Each row is a point on a landscape with many peaks, with its height.
From any point a climber takes the steepest step (rise divided by distance) to one of its 2 nearest points. It stops when none of these is higher. Distance is the straight distance between rows; heights are no part of it.
q859: [-16   6  -6 -17 -25  45   6 -15  31 -37 -11 -47 -22  39 -23  20 -10 -12
 -20  32  -7 -15 -11   5  16 -51]  h=285
q191: [-29   0  -5 -10 -27  63   7  27  10 -38  19 -14 -57  18 -52  -3  49 -11
  -3   1  -3  14 -14  16 -28 -65]  h=254
q647: [ 59   6   5  24   3   0 -36  14 -48  28   9  40  30 -40  11 -18  47  36
  19 -23   0  -5  48   0 -18  18]  h=149
q182: [  6  13  23  36  34 -28  -7  55  35   0 -32  36  -1 -23  62 -30 -23  -6
  28  17  20  -8   8  22 -17  56]  h=433
q990: [-14  19   1  34  -4  70  18 -32   2   6  26 -38 -11  30  -5  43 -55  37
  25  19  -6 -25  20   0  20 -17]  h=291
q456: [-27  15  -4 -37 -15 -68 -29  25  24   6 -40  11 -34 -34   8 -77 -44  -1
 -27  12  27  26 -19   3  -3 -17]  h=112
q435: [-49  -6  22  -2  35 -26  27 -62  75 -26 -16  -3   9   9  14  -8 -34 -31
   8  47 -23 -10 -53  21  -1   8]  h=416
q579: [ 51 -22  24   7  59 -61   1  27 -22  33   6  21  20 -32  11  19  14  -2
  39 -35 -22  34  17 -16 -26  24]  h=325
q344: [ 24 -32 -27  29   8 -18  -9   4  -7  -4  15 -24  34 -18 -17  26  11  23
  -1 -13   6   1  35 -21   2  18]  h=465
q972: [ 32  -5  -3 -26 -41 -53 -35 -13 -81  31 -12  17  29 -17   9 -55   8 -28
  13 -45   0  42   0  -9   4  52]  h=55
q975: [ 28   6  10  48  15 -31 -20  76  21  15 -17  21  -4 -39  44 -31  -4  11
  22  27  18  -4  30  19 -15  56]  h=672
q653: [ 38  15   4 -17  29  24  -1 -31 -68  30  21 -49  10  60 -30  52  15   4
  -1   8   0 -15  26 -18 -11 -62]  h=579
q114: [-21   7 -29  16 -19  33 -27  -9  12  11   4  13 -25 -61  11 -17   4  42
 -18 -11  28 -19  30   3  36  25]  h=243
q727: [-35  -9   4  18  41 -26  27 -21  60   1  -7  15  -4 -15  25  11 -43  10
  20  14   3   9  -9  -5  23  26]  h=205
q216: [ 45   5  36 -15  36 -58   5   3 -34  22   2  25  27  -1   4   7  24  -4
   4 -39 -22  25  -9 -17  -7  32]  h=418
q541: [ -7  34  44 -16  26 -57  45  15 -16  24 -30 -18  27  -1  54  21  -5 -38
  19 -55   3  29 -17 -22 -41  24]  h=422
q794: [ -2 -11 -52  11 -13 -15  -7  16  19  -6  18 -33  12 -27 -23  13  -8  16
 -16  13  -6   3  30 -20  27   2]  h=372
q532: [-36  28 -54  22 -28  66 -20 -15  26  15  26   1 -27 -46   3   2   3  39
 -29  -9  30 -34  54   4  19  -3]  h=208
q863: [ 36  10  43  -9  13  51 -15  -2 -10  -7   5  77  -9  28   9  21  35   0
   8 -23   5 -19 -30  36  16   6]  h=166
q923: [ 11   3  21 -32 -18 -49 -18  22 -33  -5 -30  12  12  21  -1 -16  28 -33
 -32 -33  -3  30 -55 -15  -5  29]  h=15
q747: [-36 -18 -20 -30 -20  21  -8  -7  31 -26 -22  29 -34 -13 -14  -8  -4  -1
 -31  -2  10 -11  -3  -6  41   1]  h=324
q209: [  1  23  35  23  23  -8  -8  10  40  -5 -37  65   9  -2  63 -33 -12  -8
  28   6  21  -2 -25  24 -16  41]  h=299
q269: [-12 -15 -16  -3   4 -53 -13   8   1   4 -12   6  12 -44   4 -17  -9  14
   8 -20  17  25  13 -34   0  49]  h=347
q649: [  2 -16  28  12  42 -28  11   1  30   9  -7   7  14  -1  21  24 -15   5
  25   0   1  23 -24 -14  -9  32]  h=175
q22: [ 60   7   4  -5  31  23  -8 -19 -44  27  24  -9  20  35 -15  43  23  22
  16  -6   1  -6  30 -12   2 -41]  h=649
q981: [ -1  -3  -4  58   7 -19 -14  48  29  15   4  11 -12 -66  20 -29 -12  39
  12  21  15   0  34   3   9  56]  h=417
q655: [-40  -4 -19  10  25 -79  34  31  56   0   3 -12  -9 -24   4  -1 -52   0
 -12  17 -20  23  -6 -14  10 -10]  h=393
q577: [-22   7   0 -14 -21 -44 -27  27   7 -10 -32  25 -38 -32 -22 -75  -9   5
 -12   6  22  34 -32  11 -11 -35]  h=78
q668: [-18 -26  47  49  15  -1  29 -18  13  14  28 -12  14   9   6  44 -64  33
  49  55 -22  -7 -24  12   1  16]  h=350
q45: [-29  29 -63   5 -11  50  -1 -11   5   6  18 -68 -15  28 -13  10 -34  -3
 -22  -1   2 -24  38  -3  10 -48]  h=247
q61: [ -8 -24 -13 -24 -18  22  -4  -8  26 -34 -13   2  -5  10 -12  17   9  -9
 -21  -4   9 -11 -13  -8  25  -1]  h=360
q664: [ 50  11  56  -3  25  21  12 -45 -24   9  31  37   9  51  -5  50  34 -12
  -7  -1 -20   3 -37   5  22 -22]  h=141
q795: [-29  12  -5  -5  16 -82  11  48  19  -5 -47 -20   2 -24   5 -26 -14 -20
  -2  -8  -1  39 -24 -25 -33   2]  h=367
q520: [ 74   2 -11  30  12   9 -28  32 -31   9  20  17  16 -19  18  -1  42  36
  20   5   9 -25  52  13 -26 -15]  h=177
q193: [ 26  -2  22   5  -1  10   9  -7  -8 -16   3 -65   8  67 -27  43  -7  15
  -6  39  -5 -10 -16 -18  -8 -42]  h=484
q43: [-34  -8 -35   4  13 -85   5  35  32   4 -22 -20  -4 -45  -2 -24 -33   6
 -15   7  -7  22   6 -13  -1   5]  h=632
q90: [-20  -1  60 -16  19   2  27 -56  24  -7 -16  41  19  39  22   7   9 -37
   1 -16 -18  11 -63  23   0  45]  h=520
q188: [ 29  22  52 -22  50 -64  27   0 -19  33  -7  12  22   8  41  20   9 -34
  10 -49 -18  33 -25 -16 -32  30]  h=527
q352: [ 63  -9   5  -3  -2 -31 -20   2 -69  33   0  41  37 -49  11 -11  26  14
  31 -43 -20  20  31 -15 -11  36]  h=115
q840: [-49   4 -15   0  38 -53  43  -4  73   5  -1   4   3 -23  17  -4 -67  -1
   0  28 -26  11 -10   2  24  -5]  h=283
q369: [ 13   2  35  17   6  42 -10   5  21 -29 -22  72   0  12  39 -31  13   0
  23  -8  13 -11 -35  32   2  40]  h=230
q449: [ 45  12  38  -1   7  37 -15  11 -17   2  -6  81 -15   2  32 -19  26  -9
   3 -29  21   2 -27  24  20  38]  h=191
q351: [ 54 -24  -8   5  18  -7 -10 -11 -18  13  11 -14  31   6 -15  37  32  26
   8 -17  -8   7  19 -19  -2  -6]  h=559
q635: [-35  15 -87  11 -40  22  -8   2   7  -4   6 -35   2 -21 -27 -22   6  -1
 -44  -7   9 -27  54   5   3 -38]  h=190
q713: [ -8   1 -49   8 -25 -36 -15  32  19 -20   7 -31  -1 -36 -39 -25  -5  14
 -37  15 -13   8  24 -25   3 -26]  h=308
q244: [ -5   7 -33  54  -6  42  -1   8  27  18  39 -14  -4 -23  -5  14 -14  42
  14  18  10 -14  42  -6  24   7]  h=251
q420: [-19 -21  56  24  10   5  37 -69  12  -9  20 -19  22  23  -2  29 -61  19
  46  69 -28 -25 -29   6  -3  10]  h=381
q476: [ 19  -7   9 -42 -25 -52 -27   1 -55  14 -15  10   7  -5   0 -41  16 -37
 -11 -40   8  27 -32 -12  -1  46]  h=29
q364: [ 28  13  22 -43   7  44  18 -10 -49  11  29  15  -5  52 -12  40  51 -36
 -38 -26 -16 -15 -17  25  26 -33]  h=167
q154: [ -9  -7 -29  54  -2  -5  -5  38  30  20  38  -4  -7 -63   7 -10  -6  46
   4  10   8   4  40 -14  18  29]  h=314
q399: [ 13 -14   0 -18 -40 -35 -30  22 -27 -32 -14   1   4   1 -31 -37  39 -13
 -24 -18   1  22 -41  -3 -13  -1]  h=35
q967: [-44   5 -40 -14 -43  58  10  40 -20 -33   4  -4 -52  -9 -40 -27  39  -7
  -9  -7   3   5  10  16 -40 -64]  h=241
q403: [ 21  14 -34  60  -4  61 -22  11  13   4  23  -5 -14   1   2  18  -5  41
  10   6  25 -23  38  15   6  -6]  h=224
q464: [-24  31  14 -15  16 -77  23  21  -6  11 -46 -18  13  -7  46 -10 -23 -36
   8 -39  13  33 -16 -38 -30  21]  h=331
q308: [-23 -17  36  15 -13 -16  40 -51  19 -15   6 -47  10  27 -15  31 -64   5
  23  75 -30 -20 -33  -5   6 -17]  h=411
q800: [-38 -13 -19 -10 -14  30 -16 -18  33   1  -3  33 -32 -44  -4 -18 -14  24
 -25   5  23 -13  22  -3  45  11]  h=284
q29: [-28 -15   7 -15  -6  -5  15 -53  63 -32  -1  -6   4  23  -7   5 -32 -13
 -12  51 -27 -13 -34  11  17 -16]  h=342
q716: [-16  -3  -8 -13 -34  57  10  20  10 -45 -11 -40 -29  42 -31  13  29 -21
 -12  15  -7 -13 -13  19  -9 -53]  h=268
q169: [ 25 -20  13  44  42 -17   2  27  15   4  14   8   8  -9  12  26  -1  24
  35  -3   2  13   7   3  -2  35]  h=214
q710: [ 52  -7   2 -24 -34 -52 -25 -28 -87  40  -7  28  47 -35   9 -43  17 -12
   6 -39 -22  22  20 -17  -9  29]  h=82
q598: [ 21   6  -1  -4   4  29   7 -15 -49   0   7 -76   4  70 -30  39  -1   6
  -5  17   3 -12  18 -10 -10 -43]  h=528
q299: [-33  -5 -54 -37 -53  56  -1  41 -56 -21   4  -6 -18  12 -19 -25  49 -26
 -20 -26  13 -10  13  23 -44 -48]  h=225
q769: [-34  -8  54  -8  43 -37  43 -66  49 -12 -11 -13  30  33  29   3 -24 -42
  21  31 -11  -9 -47   9 -29  17]  h=514
q342: [-31 -12   9 -14 -15  48   6 -50  44 -29   6 -30 -10  30 -14  33 -32  -2
  14  41 -16 -29  -5   7  27 -19]  h=306
q730: [-15   6 -35 -71 -20  83  41  42 -63  -3  19 -13 -24  51  -1  -4  48 -61
 -11 -24   9 -22   0  30 -39 -23]  h=197
q153: [ -5 -23  27 -29   2  26   6 -26  12 -15 -14  20   5  29  -3  19  13  -8
  -6 -16  -1  -1 -33   3  25  15]  h=399
q282: [-25  -8 -73  -2 -56  11 -22 -16 -17   3 -11 -25  11 -40 -15 -17  12   9
 -32  -9  23 -16  55 -10   3 -12]  h=188
q427: [ -9 -19  51 -17   6  36  12 -50  17 -23  -2  49   8  37   3  12  16 -29
   1 -15 -14  -9 -56  29  26  27]  h=447
q615: [-38  35 -78   2 -39  32  -2  11  30 -10  17 -48 -20  -1 -36 -13 -27  -4
 -47   6  -6 -21  46   9  15 -56]  h=218
q178: [  1 -12  66   0  47  -1  31 -58  27  -5   3  24  35  46  28   6  -4 -23
  30   9 -20   1 -50  20 -21  26]  h=621
q961: [ -3 -14  16  46   6  37  21 -14  16   0  16 -26  16  17  -1  42 -41  40
  39  40 -13 -11   4  -7  19   1]  h=317
q199: [  2 -28 -27  -8 -25 -24 -33 -10 -19   4 -14   3  11 -43  -1 -19  11  16
 -14 -16  12   4  18 -23  13  40]  h=272
q11: [ -4 -29 -46  -5 -55 -35 -30 -18 -35  11 -16  -4  28 -52 -13 -32  19  16
 -16  -7  15  -6  48 -22   2  11]  h=227
q323: [-35   4 -59 -45 -28  87  30  56 -41 -11  15 -16 -39  31  -5 -26  39 -56
 -12 -14  12 -21  15  30 -61 -33]  h=210
q885: [-34   1  -9 -33 -16 -52 -36 -12   4  13 -32  21 -32 -50  13 -52 -33  -5
 -18   0  38  20  -4 -24  27  21]  h=165
q997: [ 54  27  59  -4  34  53  -6 -26 -22  11  21  70  -1  44   0  24  43  -8
   8  -2 -27 -17 -39  23  25 -28]  h=148
q643: [ 64 -12  28  30  51 -23 -13  33 -14  26   5  23  13 -21  17  16  13  21
  29 -15 -10  14  13   5 -14  17]  h=262
q750: [ 45   6  50 -33  14  17   9 -35 -40   9  16   0   3  65 -21  57  38 -28
 -23   5 -20 -11 -22  -3  18 -40]  h=152
q586: [-36   5 -12  -6  -2 -51 -21   5  12  33 -18  13 -18 -61  31 -38 -43   7
   5 -18  39  24  15 -21  -5  44]  h=237
q798: [-17  -5   7 -16 -26 -27 -28  43  -7 -30 -30  13 -15 -17 -40 -48  23  -6
 -12 -17   4  33 -44  -4 -19 -19]  h=52
q328: [ 56  19 -12  54   8  45 -25  29 -17  10  23  -1   0   0  15   6  19  32
   6  10  12 -33  57  26 -15 -22]  h=199
q270: [-38  32 -34   7  -9  73   8 -33  23  11  25 -48 -32  43 -13  29 -49  -1
   9   1   1 -26  28  -8  24 -37]  h=269
q35: [ -6 -11  23   6 -10  -5  21 -25   5 -24   4 -58   8  48 -22  50 -28  12
   8  65 -14 -13 -17 -22   3 -21]  h=448
q505: [-10   5 -34  12 -31 -16 -22  35  12 -34  -6 -16 -23 -26 -53 -30  13  22
 -23  12  -8  23   4  -1 -17 -48]  h=263
q540: [ 10  15  -6 -57  -5  69  45   9 -53   3  32 -19 -11  65  -4  28  52 -58
 -29 -30  -6 -22   1  27  -1 -35]  h=183

Call two points neighbours if one is among the 2 nearest of the other. Go from one point of each pair to the other, from neighbour to neighbour, staying as high as possible. Name the lowest point that can't be avoided.
q178, q975 -> q532
q269, q22 -> q282
q975, q269 -> q923
q43, q188 -> q464

Where does a climber stop that starts at each point below?
q967 -> q178
q972 -> q975
q997 -> q975
q577 -> q269
q328 -> q975
q649 -> q188
q270 -> q22
q35 -> q22
q750 -> q178
